A landscape with many valleys, sampled at points; each row gives a point and its height.
From any point a ball takes the steepest step (drop divided by distance) to one of its 2 nearest points. It stops when none of these is lower. Distance is the straight distance between rows; heights are no part of it.
Z41 (h 303): [ 22 -21  -8 -30   1 -13  88 -30  52  -4  59  -2 -15   2 -46 -66  -9  43
  20  -3  -9  -5  37  21]
Z446 (h 686): [-22  -9  64 -12  28  24  69   9  67   4  42  23 -22  -8  40 -53 -33 -29
 -63  19  29 -13  -8 -24]
Z319 (h 540): [  9  -8  44 -48   6 -58 -71  -8 -10 -27  36  64 -21 -12   6 -65 -14  -8
  59  74  15 -42  -5  42]
Z641 (h 507): [-12   1 -57   3 -13 -41 -98  96 -45   9 -11 -27  -3  17  32 -33 -21 -23
 -27 -20 -47 -13 -13 -35]
Z784 (h 385): [-38 -43  30  26   1  33 -32 -17 -52  37 -53 -18  -3 -51  20  -7  21   4
 -21 -10 -31  30  12 -18]
Z192 (h 193): [-27 -30 -12 -35 -22 -29  54  18  32 -43  24  59  19 -13  12   3 -45  58
  -2  32  20   3  28  30]
Z123 (h 199): [-16 -53  -1 -49  -3   3   9  37  24   7  51  12 -96 -18 -17 -27   0 -37
  -2  33  45 -19   7  38]
Z896 (h 314): [-44 -10 -14  46  25 -28 -27 -10  36 -15 -33  22  31  20 -26  35  22 -11
  20 -31  39  30  14   7]
Z949 (h 431): [ 14 -32  27 -61   7   9  21 -26 -43  21  -5  -4 -37 -54 -20  18  16   6
  44  78 -15  62 -32  -3]
Z418 (h 497): [-15  -3  45  26  40  -8 -59   9  36 -26  23  30 -15  22   4 -59 -25 -52
  35   8  19 -67  26  22]
Z448 (h 473): [ 27  24   7 -40  13  14 -85  20 -51  13 -36  -4 -33  -2  22  24  28 -25
  24  58 -22   8 -52 -51]
Z391 (h 702): [ 27  33 -14  33  27  39  -6   2 -27   0 -32 -36 -10   2 -15  52  36 -25
  -8 -10 -17  28  -1 -32]
Z861 (h 723): [ 30   2  36  39  41 -15  11   6 -58   5 -33 -55  89 -23   8  38 -38 -35
 -19 -18 -12  19  -1 -27]
Z58 (h 472): [-46 -30  17  60 -38  38  20 -34 -65  -1 -30 -30  57  -4  56  14 -29  25
 -64 -39 -37  47 -28 -15]
Z422 (h 662): [ -7  21  58 -25   4 -42 -63 -17 -22  10 -37   9  37 -17  29 -27   4  -2
  13  50 -26 -42 -61 -21]
Z38 (h 428): [-19  24  41   2  42   2   2  -3  93  -2  40   2 -29  30 -20 -53 -46 -45
  19  14  29 -93  22  20]
Z704 (h 220): [ 21  31  -8  19  20   6  47 -43  55 -89  26  34 -47   7 -44 -23   5 -10
  68   9 -28  80   4  58]
Z442 (h 808): [  1   0  45   3   5  12  36 -28 -37  24 -22   8  14 -35  16   9   8  17
 -40  -4 -26 -31  23  26]
Z687 (h 339): [  3 -15  -3  22 -15 -41 -41  53  -8 -13 -26 -55  66  -6  43  59 -43  -8
  -1 -31   1  32 -20  -9]
Z900 (h 357): [ -1  19 -22 -16   6   7  16  -1 106  25  52  11 -35  42 -14 -60 -27 -21
  41  11  61 -49  -2  15]
Z517 (h 790): [ 14  -4  45  10 -17  52  11 -43 -90  18  -9  -4  19  -3  37  34  -8  12
 -63  -1 -24  -8 -16  20]
Z477 (h 321): [-77 -40  14  21 -19   3 -32  22  -6   8 -24  21 -15 -15  28 -14  24  -1
 -27 -14 -12 -15  10 -17]
Z746 (h 717): [-29 -22  32  -5  21  10  54 -26  61  17  57  23 -46 -13   2 -26  18 -23
 -44   1  36 -40  19  12]
Z571 (h 703): [-10 -11  55  32  29 -52 -64  26 -26   4 -54   8  40 -11  10 -27 -24 -21
  31  18 -25 -38   4 -20]
Z414 (h 248): [ -3  20 -22  47  15  -3  12  -1  11   2 -40 -44  65 -19 -25  50 -30  15
   7 -38 -30  61  -5 -31]
Z157 (h 635): [-18  -3 -62   8 -20 -21 -80  13  29   7 -22  -4 -16  37 -22  48   8 -14
   3 -55  37 -23  -8 -10]
Z259 (h 429): [-20 -41 -20  22 -43 -53 -86  82 -23  14   1 -58  31 -19  49  -4 -41  -9
 -31 -46 -19  16 -19  -9]
Z775 (h 285): [-35  36  -6  33 -11  -5 -10  44  12 -16 -49 -26  47  -1   5  67 -61  14
  14 -11 -21  42 -24 -16]
Z219 (h 626): [ -4  31 -28  -4 -34 -17  -5  16  21 -29  -5  28  47  53  12  47   8   7
 -23 -16  23 -52 -18 -12]
Z343 (h 381): [ -8  31   8  14  13  37   2  13   3  -1  10  43 -31 -28  21  47 -14   4
  70  66 -39  54 -19 -38]
Z102 (h 295): [ -22  -37  -21  -24  -22   15   -2    0    9   32   18  -10 -100  -10
  -11  -20   34  -16  -13  -14   21  -39   31   50]
Z622 (h 678): [ 21   2 -21  -2  -8  33  17 -30 -29  -5  -3 -20 -43  25 -24   9  74 -19
 -18 -21  15 -30  26  11]
Z526 (h 454): [  7 -35   0 -42 -43   5 -34  33 -32  21  24   3 -58 -37  33 -14   8  -1
 -47  20 -19 -32   0  18]
Z562 (h 746): [ 44  50  20  36  33   1  49 -46 -33   1 -31 -41  46 -10 -53  22   0   0
 -49 -42 -40 -13   0   6]
Z212 (h 355): [ -6  42   9   3  -9  31  14  11  17 -13 -32  31   1 -29   0  45 -31  27
  33  48 -43  69   2   5]
Z766 (h 404): [  0 -14  24 -31   6  27  17   0 -20  10 -13   6 -10 -34  30  16  -6  14
  52  95 -35  51 -45 -48]
Z65 (h 325): [ 19 -28 -31 -64 -41   8  69   1 -24 -21  25  -9   9   6 -33  36   2  44
 -41  16  17  21  13  35]
Z454 (h 506): [ 24  33 -13  -6   3  19 -19 -25 -14  21 -58 -24 -48 -25 -38   0  -8  41
  31 -11 -35   1   7  29]
Z387 (h 466): [ 36  15  15 -36  -9   6   1 -32 -32  29 -25 -18 -64 -41 -56  20  25   1
  49  43  -8  24 -11  58]
Z750 (h 379): [ 10 -18 -12  33  31 -21  -4  42 -19 -30 -23 -34  68  25   3  -4  -7 -19
  -7 -21  34   1  37 -39]
Z757 (h 656): [ -7 -17 -26  10  -1  21  -2  17  20  14  12  -6 -30  43  -7 -26  38 -18
 -20 -26  32 -49  25 -29]
Z528 (h 605): [-20 -75  21 -17 -20  29  49   5 -36   3  27  10 -33 -42  32 -27   0  19
 -38  20   5  18  35   8]
Z266 (h 346): [-14 -15  -6  41  42 -35  14 -26  10 -36  -9 -29  55  18 -19  22   1 -25
  17 -41  39  23  39 -27]
Z696 (h 647): [-30 -60  50 -32  -4  20  48  26  20  10  65  25 -39 -33  56 -35 -30 -20
 -78  38   6   6   5   2]
Z64 (h 712): [ 42  22  -4  34  43  12  -2  40 -33  13  -5 -69  45   3 -11  83 -15 -56
   2  -7 -14  21   2 -44]
Z375 (h 614): [-23 -33 -71  30 -24 -49 -45  36  65  28   3  -9  28  25   0   3  -6 -12
  23 -58  50 -18 -27 -19]
Z538 (h 380): [-19 -51  -8 -18 -57  42  -8   2  -3  47  32   6 -62 -13  35  23  24   9
 -55 -20  10 -36  11   7]
Z653 (h 350): [ 56  40 -27 -37 -22  -2  76 -24  -1 -13  18 -11   5  -1 -51  37  19  31
 -15  -2 -17  24  -3  35]
Z398 (h 651): [ 22  50 -43   5 -16 -12 -74  36  13 -31 -16  17   8  61   5  58 -15   2
   7 -34   8  -5 -21 -15]
Z472 (h 692): [  9   9 -26   1  -5  72   2 -17 -47  16 -30 -39 -47   7   7  35  58   0
 -37 -17  -8  22  13 -14]
Z294 (h 591): [-15 -39 -67  21 -23 -50   8  28  20  30  -3 -24  75  25  12  21  12   9
   8 -59  39  30   0 -34]
Z671 (h 765): [ -9   0   0   3 -30  -4  70 -61  25  33  32  23   5  -7  -6   7  73   3
 -54 -37  22 -47 -13  23]
Z569 (h 618): [ -6  32  59   1   4 -41 -63 -36 -14   4 -40  26 -16 -12 -11  -9  12  -5
  45  42   6 -61 -29  22]
Z182 (h 744): [  3  -1  17  -2  -3   6  86 -24  46  40  51  17  14   4  21 -12  20 -27
 -58 -20  32 -66 -17   3]
Z235 (h 548): [  7  15  24  12 -17   4 -47  20 -58  28 -47 -36  45 -13  20  30 -21  -2
 -34 -12 -12 -39 -23 -15]
Z201 (h 272): [ 12   2 -15 -59 -27 -15  38  18  -8 -43  10  33  16  -4 -42  41 -28  51
   3  56  19  39  15  37]
Z309 (h 536): [ 13  13 -25  -9  -7  34  16 -17   3  -1 -28 -30 -57 -28 -21   0   4  71
  -5 -20 -64  49   5   4]
Z119 (h 275): [ 20   5  -8 -32  33   3  33 -14  -8 -38   8  16 -53  -7 -60 -15  -6   9
  72  37 -14  86  20  37]
Z631 (h 83): [  4 -54 -22 -52 -26   3  27  24  41   0  73  21 -56  26   2 -16  20 -27
 -38  29  63 -11   1  -5]
Z716 (h 211): [ 28  33 -61  38  38  -2  17   1  34 -23 -23 -42  26  25 -60   5   5   9
  31 -52 -37  72 -17 -32]
Z240 (h 510): [-31  -2  -6  35 -12  45  55 -17 -22 -15 -16  -5  37  -8  21  13  19  35
 -44 -23 -33  62  15 -35]
Z987 (h 203): [-15  31 -34  42   7 -19  35 -27  59   1  11  54  77  34  -5 -29  19  18
  34 -26  35 -11   3   0]
Z648 (h 521): [ -3  12   4 -40 -24 -38 -87  27 -14   8  18  28 -52 -15  36 -23  12  -6
 -10  33 -34 -46   3  14]
Z749 (h 264): [-80 -12   2  30 -19 -13 -55  -3  11 -16 -42  57 -27  -9  12  19  31   4
   4  -8  18   8  24   9]
Z27 (h 281): [ 30   9 -38 -31 -18   8  51 -37  61   1  65  15 -30  51 -33 -39  10 -15
  36  -6  62 -39  19  60]
Z630 (h 292): [  4 -32 -31 -30 -14   4  90   8  22 -19  28   6  11  -3   2 -38 -26  84
  -1  -5  -4  26  42   1]
Z935 (h 389): [ 31  46  35 -29  19   6 -68 -15 -29 -56  38  70 -24  27   7 -20  -1 -35
  75  42  31  12  -8  49]
Z797 (h 566): [-26 -54 -37  40 -19 -14  32 -30   4  28   0 -27  68 -11  -8   3  22  20
 -33 -84  -4  51 -20 -19]
Z317 (h 483): [ -1   7 -38  -2   7 -40 -62  77  -1  22  25 -32 -19  36   5 -37 -30 -50
 -38 -36 -22 -44  -1 -50]
Z222 (h 213): [-10  25  -2   6 -14 -22  76 -36  64   7  32  21  14  -8 -28 -27 -12  51
  -1 -26  -1 -33  18  37]
Z234 (h 165): [ 21  46 -34  43  31  16  16 -28  61 -64  12   0 -36  35 -55 -14   8   2
  57 -39 -51  74 -15  -4]
Z839 (h 326): [ 37   7   2 -23  31  15 -28 -10 -24 -43   9  60 -51   9 -21  -3 -29  -5
  91  33  32  48  24  31]
Z440 (h 570): [ 14 -44 -15 -23 -18  35   7   5 -40  25 -13   2 -43 -49   1 -16  10  46
  -5  14 -33  35  39  29]
Z162 (h 425): [ 11 -16 -16  27  45 -43 -39  72  -3 -11   4 -53  53  39  24 -24 -36 -38
 -12 -25  17 -46  25 -43]
Z297 (h 759): [ 68  60  46   4  41  41  38 -46 -57  18 -23 -28   9 -11 -27  11  28 -12
   0  14 -31 -20  -5   6]
Z277 (h 458): [   7    4   32  -38   21  -21 -104  -12  -38  -39   11   56  -52    5
   16  -53   30  -33   70   24   31   -4   -9   22]
Z738 (h 735): [  8  29  52  56  60 -17  53 -23 -21  -2 -17 -33  56 -33 -23  37  -6 -30
 -12  -9 -30  21   9  -6]
Z666 (h 434): [ -1  -2  32 -23   0  50 -33 -12 -50  14 -31 -18   8 -22  56   7   8   1
  25  61 -23  23 -62 -72]
Z977 (h 188): [ 17 -24 -48 -52 -25   7  58   3  46  36  85 -18 -53  33 -33 -34  35 -38
   5  26  88 -20   0  18]
Z135 (h 538): [-42 -31 -30  40  16   0  45 -28  19 -11 -19 -10  45   7   0 -33  39  29
 -25 -56 -33  51  24 -39]
Z563 (h 652): [ 12  38  17 -35  -8 -49  18   6  37 -29  18  47  11  22  -6   9 -53  23
  16  32  35 -69  23  52]
Z302 (h 773): [ 32  39  52   5  29  62   9 -48 -70  41 -23 -35  23 -34  31  34  -1 -13
 -15  19 -36   2 -45 -13]
Z678 (h 486): [ -5 -15  42   3  -8  20 -64  -7 -69  37 -52 -49  48 -15  44 -14 -12   3
  10  10 -41  -5 -72 -58]
Z858 (h 562): [ -6  14  48  22  34  -5 -97 -13  -9  -3 -30  10 -16  11 -26 -43  25 -62
  53  14  22 -67   4  39]
Z825 (h 607): [  9   3  41 -42 -19 -40 -20  30  19 -11  32  51 -27 -12   9 -37 -56  11
  15  49  12 -51  17  42]
Z523 (h 593): [-11 -12 -13  17 -28  -9   3  31   0  28  -8 -18  46  20  26  20 -16   4
 -61 -36   9 -49 -14 -20]
Z99 (h 634): [-30 -27 -40  15  -2 -23 -25  29  73  22  20   0  -3  43  11 -28  16 -23
 -12 -26  42 -24 -17 -53]
Z385 (h 296): [ 23  35 -13   1  -5   7  57 -22  16  -7  -4 -17  24  20 -15   1  -4  59
 -12 -28 -16 -27  21   3]
Z685 (h 111): [ 16  45 -24  16 -15 -30  71 -62  66 -20  30  28  53  26 -33 -44  40  38
  12 -13   3   3   2  25]
Z985 (h 322): [ 13  54  -8 -19  -7   3  39  -9  32 -49   1  58   5   7  -3  48 -29  38
  27  29  -8  47  16  13]
Z217 (h 515): [ 13  24 -10 -21   4  13 -75  34 -46 -11 -19   9 -19  25  25  -2  29  -5
 -14  31  -2 -31   7 -12]
Z656 (h 430): [-30 -43  13  54 -16  26 -43   1 -80  34 -58 -41  44 -45  34  25 -18  -1
 -39 -40 -24  51 -20 -21]

For each start below, name the point where the ball stops.
Z240 | Z749
Z317 | Z749
Z641 | Z234
Z422 | Z631
Z571 | Z631
Z648 | Z631

Call two points neighbours if one is among the 2 nearest of the other. Go from one point of each pair to the other, from neighbour to neighbour, staying as low as possible. Name the highest point that can't be avoided.
Z766 / Z749 | Z398
Z192 / Z685 | Z41
Z749 / Z234 | Z641
Z631 / Z766 | Z648
